Points, in no order, along strands that fork, close into loops and pass close to each other.
In the rows, zero is written as 128.
Two points are linked if the straight distance between their rows is under 113. Some points are linked to none.
poge: [146  97 137 102 124 127 163 129 201 169 116 115  87 161 106 149  90  90
  94 123  74]
pigi: [134 119 133 127 169 105 149  92 179 143  81 183 109 118  80 146 147 149
 101 132 119]
vebon: [ 97 129 142 143 141 183 108 137 136 161 147 157  96 133 134 116 116 150
 123  97 153]
puvep: [160 158 124 165 103 126 155 180 128 170 128  79 126 152 176  86 113 108
 137 189 160]
fovu: [181 123 108 114 110 129 160 131  50 154 132  90 118 180 202 140 130 115
 113 159 131]
kifof: [ 90 109 144 109 166  98 131 111 130  83  83 160 137  76 136 142 125 127
 173  88 125]
Zusu: [106 105  84 111 184 171 116 108  77 110  99 161 165 111 101 123  68 130
 166  87 130]
Pogak: [ 60  69 155 124 170 152 103 150 107 106 110 179 147 107 100 166 133 130
 132  93 121]
Gokid: [103 151 147 111 137 126  98 134 108  98 139 161 109  84 144 143 121 199
 176 110 139]
vepu: [121 149 107  49 165 122  87 142  99 105 125 181 121 106 139 130 110 207
 144 108 156]
Guk: [177 139 102 173 136 195 116 149  88 120 100  62 119 127 172 150 118 116
 139 135 151]
movur: [162 145 124 108  62 125 123  97 202 162 175  81  96 135  85 103 149  65
 110 153  88]
Nurat: [135 151 138  98  94 141 144 129  79 112 132 142 177 154  94 166  80 125
 116 136 127]
vad: [103  92 176  66 124 101 145 131 143 133 131 126 132 124 129  92 118 124
 113  73 116]
lale: [139 111 118 175 119 147 173 117 101 150 168 115 152 135 128  82 106 120
 129 145 165]
fuz: [179  83 161 124  53 130 133  98 159 133 169 125  86 144 125 124 146 103
 120 154 113]
garel: [ 79  97  90  71 184 123 153 115  89 138 119 127 192 127 164 160 106 156
 149 138 114]
nefu: [102 141 149  98 123 120 151 120 205 131 145 144  92 171 123 114 143 150
  93  81 126]
zabe: [138 123 126 131  91 149 134  73  88 178 153  46 107 160 134 101 127 145
 149 131 119]
Lil: [ 78 152 104 122 160 183 107  99 127 119  79  99 145 114 103 147  99 164
 138  90 132]
lamos: [170 129 125 116 155 150 146 167  85 146  93  41 158 128 158 155 109 115
 144 153 133]
zutet: [127 167  85 138 154 179  93 133 145  96 110 102 133 158 147 148 124 120
 176 132 133]
Fona: [141 133 148  85 137 142 140 131  97  98 163 161 145 149 161 157 158 119
 128 134 137]
Nes: [154  91 144 127  98 160 159 124 104 180 146  34 142 145 149  94 168  66
 134 158 116]
Nim: [132 136 124  87 173  48 161 124 160  79  91 198 101  64 128 124 140 176
 104  84 123]
nad: [129 138 148  91 104 118 152  99 117 131 129 166 138 159 142 158 117 111
 113 107 107]
Kibe: [143 112 102 101 145 125 133 119  89 152 144 116 106 175 203 110 130 147
 125 127 140]
voz: [135 168 117  95 187  56 122 121 166 103  73 170 141  36 112 144 135 166
 119 112 135]
tif: [145 126 126  84 142 118 107 108  86  61 129 186 166 137 129 163 137 135
 144 134 129]
vip: [151  88 140 158 148 125 139 134 149 141 124 111 137 106 111 142 110 157
 116 136 155]
Tavaf: [148 132  83 121 107  93 128  94 167 162 149 151  97 135 100  78 106 113
 117  79 124]
bege: [144 160 145 141  94 155 146 158  67 158 124  83 134 120 194 100 122 115
 171 157 160]
gogo: [147 180 104 146  84 131 116 141  98  92 155 145 142 144 185  77 135 115
 151 114 151]
Nutet: [108 130 155  97 129  77 111 143 202 157 126 167 121 121  78 132 168 167
  37  95 126]
Lape: [ 91 159 128  76 177 107 104 136 146 124 109 188 136 115  79 137 172 145
  95  94 148]
Limat: [105 140  93 158 117 131 107 146 109  84 153 146 158 156 152 101 139 146
 134 140 143]
nogir: [119 151  95 150 130 162 156 166  39  82 142  64 171  94 172 110 125 137
 185 138 127]
tugi: [133  83 157 129 148  82 153 118 188 151  94 172 121  70 110 156 138 121
  85 121 135]
sese: [123 145 159 184 114 125 107 124 135 113 140 102 100  98 102 177  98 126
 126 145 100]
vuba: [173 139 130 107 141 166 161 121 146 127 136  99 149 132 102 170 115  98
  91 112 154]
beli: [123 146 137 162 207 141 102 138 169 141 116 157  95  97  73 138 114 120
 144 117 134]
Robub: [122  89 152 101 121 182 156 130 108 152 134  75 173 135 153 112 150  78
 109 126 150]
kul: [133 114 143  73 176  41 130 125 126  77  93 209 103  92  90 110 108 162
 129  97  92]
nerib: [ 98 157 131  75 143  95 128 137 147  69  98 201 160 102 101 115 141 189
 141 147 155]
rogas: [139 148 109 130  94 120 126 108 175 122 152  87 118 177 102 119 138  97
 102 136 119]
nimor: [131 142 161 114  97 120 119 155  92 127 148  79 134 155 135 109  98 117
 137 120 113]
Giz: [133 130 108 146 132 158 122 109  55 116 123 175 144 149 140 141  90 135
 148 184 130]
doka: [ 80 144 106 146 143 142  97  94 150 116  66 155 118 106  94 143 126 178
 127  77 124]
siz: [103  82  82 134 186 156 122 132 103 133  98 137 160  99 136 157  97 107
 140 106 137]
loluk: [ 92 159 130 175 186 113  80 140 154 150 150 157 115 133 107 152 133 128
 121 136 113]
nadu: [130 134 117 134  92 195 170 132   9 114 137  56 168 169 130 114 159 122
 157 145 106]
zude: [173 149 146 153  15 155 167 155 122 204 156  42  95 115 156  86 135  55
 120 168  79]
zeg: [170 152 129 159   8 149 132 168 175 177 194  48  86 119 149 125 138  30
  92 166  61]
liniz: [140 152 168 153 105 130 100 149 142 129 133 125 104 114 156 183 144 145
 100  91 150]
bil: [136 125 139 140 159 152 126 155 120 151 104  98 157 120 140 151 119 153
 156 158 165]
dod: [169  94 114 144 134 132 189 126  97 127 163 144 165 125 181 108 122 107
 132 159 161]
diso: [124 143 158 149 123 146 153 123  75 167 136 132 112 127 193 133 118 109
 162 165 129]
Bak: [143  81 141 166 141  88 101 131 192 151 151 141  77 116  93 125 167 129
 116 162 116]
Ver: [148 140  93 116 127 205  95 127  82 104 109 105 152 131 129 128 149 124
 203 146 153]
Dof: [142 108 130 122  84 114 116 135 136  77  95 107 173 117 145 128 101 163
 141 125 163]
rolad: [124 117  99 113 101 132 140 127 146  95 106  88 188 122 104 106 129 126
 122 101 151]
Sen: [168 177 160 146  75 177 170 160  92 168 125   6 106 133 156  89 156  92
 161 152 120]
Dul: [161 148 153 165 100  94 110 154 174 136 119 147 114 133 145 170 125 126
  84 150 132]
kem: [166 152 163 132  86 189 129 149 123 159 176  34  95 148 135  76 162 126
 140 148 131]
kule: [157 152 130 101 147 137 132  93 111 106 130 110 113 116 145 109  96  89
 178 100 127]
punub: [178 142 152 172  39 164 167 116 101 184 120  23 119 134 131 101 163  70
 128 164 114]
zife: [127 127 124 127  91 177 154 114  51 130 146  45 137 178 135  94 130 173
 136 132 137]
Peri: [106 130  82 120 116 133  88 137  64  81 131 162 178 113 143 117 149 181
 162 127 161]
musip: [122  93 103 183 162 116 134  98 135 101 132 123 140 125  73 136 127 150
 143 137 114]
vepad: [ 88 140 137 132 138  49 124 128 178 126 110 178 125 138  59  71 122 126
 101 112 118]
Buvo: [ 63  98 119 116 156 143 128 133 127 113  75 174 167 103 148 138 116 111
 123  98 133]
vinak: [142  99 156 115  73 133 128 137 182 120 147 172 103 148 146 131 145  64
 107 129 117]
Gerol: [ 79 131 169 139  88 120 139 134 155 145 118 142 169  97 123 135 133 116
 134 109 143]
moti: [ 74 157 126 162 152 156 141 116  84 144 158 190 152  96 139 145 122 167
 138 125 160]
buz: [162 148  75 161  96 118 114  88 164 116 150 145 133 159 110 116 158 125
 110 143 137]
vigav: [122 138 108 185  66 181 117 144  99 148 122  73 128 177 132 123 168 120
 111 149 122]
kepon: [126 139 140 105 124 177 137 126  95 159 148 123 168 137 133 104 129  43
 141 116 135]
fitib: [142  94 178 136  79 133 111 118 128 161 114 149  82 150 130 117 127 133
 120 164 138]
Zon: [119 148 135 178 103 164 134 129 107 120 159  91 150 164 122 139 175 176
 121 158 120]
Nuze: [100 139 128 157 143 138 129 115 151 144 136 211  79 131 119 122 110 123
  95  79 118]
Popar: [ 96 128 102 110 147 161 167 127  53  93 115 103 160 113 166 126  88 160
 193 144 130]
laf: [138 125 153 140 121  59 103 113 208 100 127 148  93 121 108 128 162 104
 116 145  94]
kimep: [145 111 142 101 127 110  80 117 151  93 111 120 148 147  67 128 127 124
 150 146 123]
voze: [127 123 100  79 165  86  75 146  86 122 117 179 124 109 112 116  94 155
 107 102 123]
kam: [124 146 113 107 207  60 146 123 116 109 130 192 168  49 116 160 122 162
 131 122 133]
sonot: [ 93 161 145 121 204 103 159 153 141  91 129 175 130 102 115 171 114 168
 134 120 135]
Fut: [ 87 124  66  98 183 179 114  68  73 126  94 134 157 107 113 158 101 175
 175 106 133]
rimop: [114 145 140 123 230 119 100 181 114 108 133 152 156  98  93 179  95 151
 144 135 141]
tun: [119 128  99 124 122 189 117 144  52 121 100  86 164 177 147 117 152 114
 165 168 129]
tob: [139 138 145 121 132  69  91  92 146 101 126 152 121 108 108 114 127 126
 139 121 126]
lik: [163 103 101 142 155 100 139 142 177 133 139 174  86 112  85 158 100  86
  62 116  98]
Likag: [146 117 110 112 184 142 153 160 128  98 127 154 167 143 123 137 122 159
 158 165 158]
nofo: [134 129 178 137 133 204 157 115  93 109 110 103 148 124 166 180 165 120
 163 159 135]
detaz: [133 112 106 108 161  94 102 130  98 146 159 145 116 137 147 114 134 150
 105  95 126]
Pavup: [ 99 115 186 100 104 137 143 138 159 139 104 113 132 130 150 108 112  80
 137  92 143]
dup: [121  88 183 125  88 142 124 101  91 163 125 129 122 140 184 145 146 127
 150 155 138]
veleb: [ 99 100 169 119  95 135 138 115 150 115  98 171 101 160 121 105 116 165
 145 145 136]
fitiv: [118 155 149 175 138 138  88 143 157 162 139 120  91 133  79 165 120 110
  89 102  97]
kaz: [123 120 107 157 137  62 121 145 134 117 152 147  75 151 145 121 108 162
  94 113 114]
nenek: [136 155 115 125 169 172 137 106 144  86 123 149 110 122 144 133 129 113
 196 117 134]
kema: [141 124 117 141 113  91 140  93 122 175 158 148 147 121 111  68 105 117
 123 126 141]
mipak: [144 129 140 143  90 115 107 158 161 126 146  83 114 135 115 110  96  81
 114 126 120]
rolum: [165 145 132 141  74  64  94 150 214 120 106 147 111 160 131 149 159 115
 100 161  98]
pigid: [152 135 101 129 109 169 179 106  46 126 129 117 176 144 127 143  91 110
 140 159 139]
Ked: [ 87 105 126 104 173  61 132 142 157  96 107 186 102 125  60  90 137 157
 106  81  91]
vakeg: [115 135 153 100 100 119 155 130 209 186 130 111  86 180 119 123 125 128
  72 127 117]
des: [110 121 104  69 203  91 132 137 157  89 102 179 165 102  75 103 165 159
 118 126 147]
Zof: [123 117 134 150 155  82 169 111 187 148 131 121 159 111 108 138 128 102
  97 121 154]
zulev: [165 114 164 171  86 126  99 118 133 107 128  96  98 101 126 128 111 100
 160 121 115]
fet: [ 86 166 137 139 140 139 118 142  60 125 148 107 133 154 169 137 116 111
 149 125 112]
Gutar: [ 93 113 129 161 124  67 110 117 170 151 147 110  71 148 137 109 139 127
 109  94  93]
Paf: [136 189 132 153  89 100 107 132 132 132 133 128 103 136 199 122 128 125
 147 136 132]
zev: [164 145  65 163  95 144  99 110 104 136 130  97 158 165 136 134 151 118
 108 154 127]
Mas: [100 122 128 129 109 169 151 134 107 114 109 139 112 149 144 133  97 181
 133 110 152]
barir: [ 85  98 185 112 123 128 146 117 135 122 106 156 165 133 113 129 139 146
 128 152 146]
Gosi: [106 121  88 108 175 116 133 109  90 130 122 144 173 116 200 167 137 171
 117 137 150]
Devim: [ 87 127 115  91 182 129 157 123 107  93 119 133 180  87 156 129 113 147
 197 120 125]
fedef: [143  77 117 106 135 140 110 116 159  85 105 102 149 120  86 122 142 115
 134  86 114]
sukel: [170 113 104 181  72 136 154 170 158 178 161  91 105 141 156 100 131  83
 105 175 150]
Rap: [108 150 131 114 128 101  92 149  66  78 182 143 128 102 158 134 167 177
 154 113 156]
Pipof: [141  84 107 154 141 158 106 121  76 157 108 143 148 130 138 129 107  91
 142 140 126]
Saz: [126 137 126 101 122  88  82 124 156 115 123 153 115 113  85 139 160 156
  76  98 142]
Dugo: [108 103 123 149 112  64 107 105 215 166 127 148  44 113 107  94 127 130
  85 105  74]
latim: [153 112 137 109  84 128 131 107 217 138 153 108  84 123  81 141 127  75
  76 102  75]
nop: [131 129 158 127 157  68  79 158 217 152 128 141  63 104  94 105 159 164
 112 131 142]
gotig: [101 106 100 120 195 133 101 173  93  81 128 158 178 104 118 171 125 176
 152 170 143]
biv: [100 120 131 146 171 110 150  96 162 136 134 187 112 144  83 176 163 117
  84 126  95]
zizo: [176 122 107 195  77 123 140 174 164 184 141  41 104 148 174 111 113  53
 100 158  96]
pulis: [144 125  95 130 127  97 131 119 197 144 128 157  58 126  90 104 106 140
  60 103 100]
Meb: [165 123 138 131  72 157 130 100 110 146 174  73  70 160 136 115 164 107
 147 165 106]

A tip is a point with one link. Name the tips that can be reached along the links from each point below, in the order of the rows.
Zof: Guk, musip, vepad, biv
des: Nutet, nerib, liniz, Dof, nop
pigid: Pogak, tif, nogir, doka, Gosi
voze: fovu, dod, lik, Paf

A piece is all that can be reached along the links. How many separate loops has the piece of each point below (a circle has one, a figure eight two, a Y none), and how many tips (points with one link)?
Mas: loops 0, tips 10
lamos: loops 0, tips 4
siz: loops 0, tips 5
pulis: loops 0, tips 4
Nutet: loops 0, tips 5
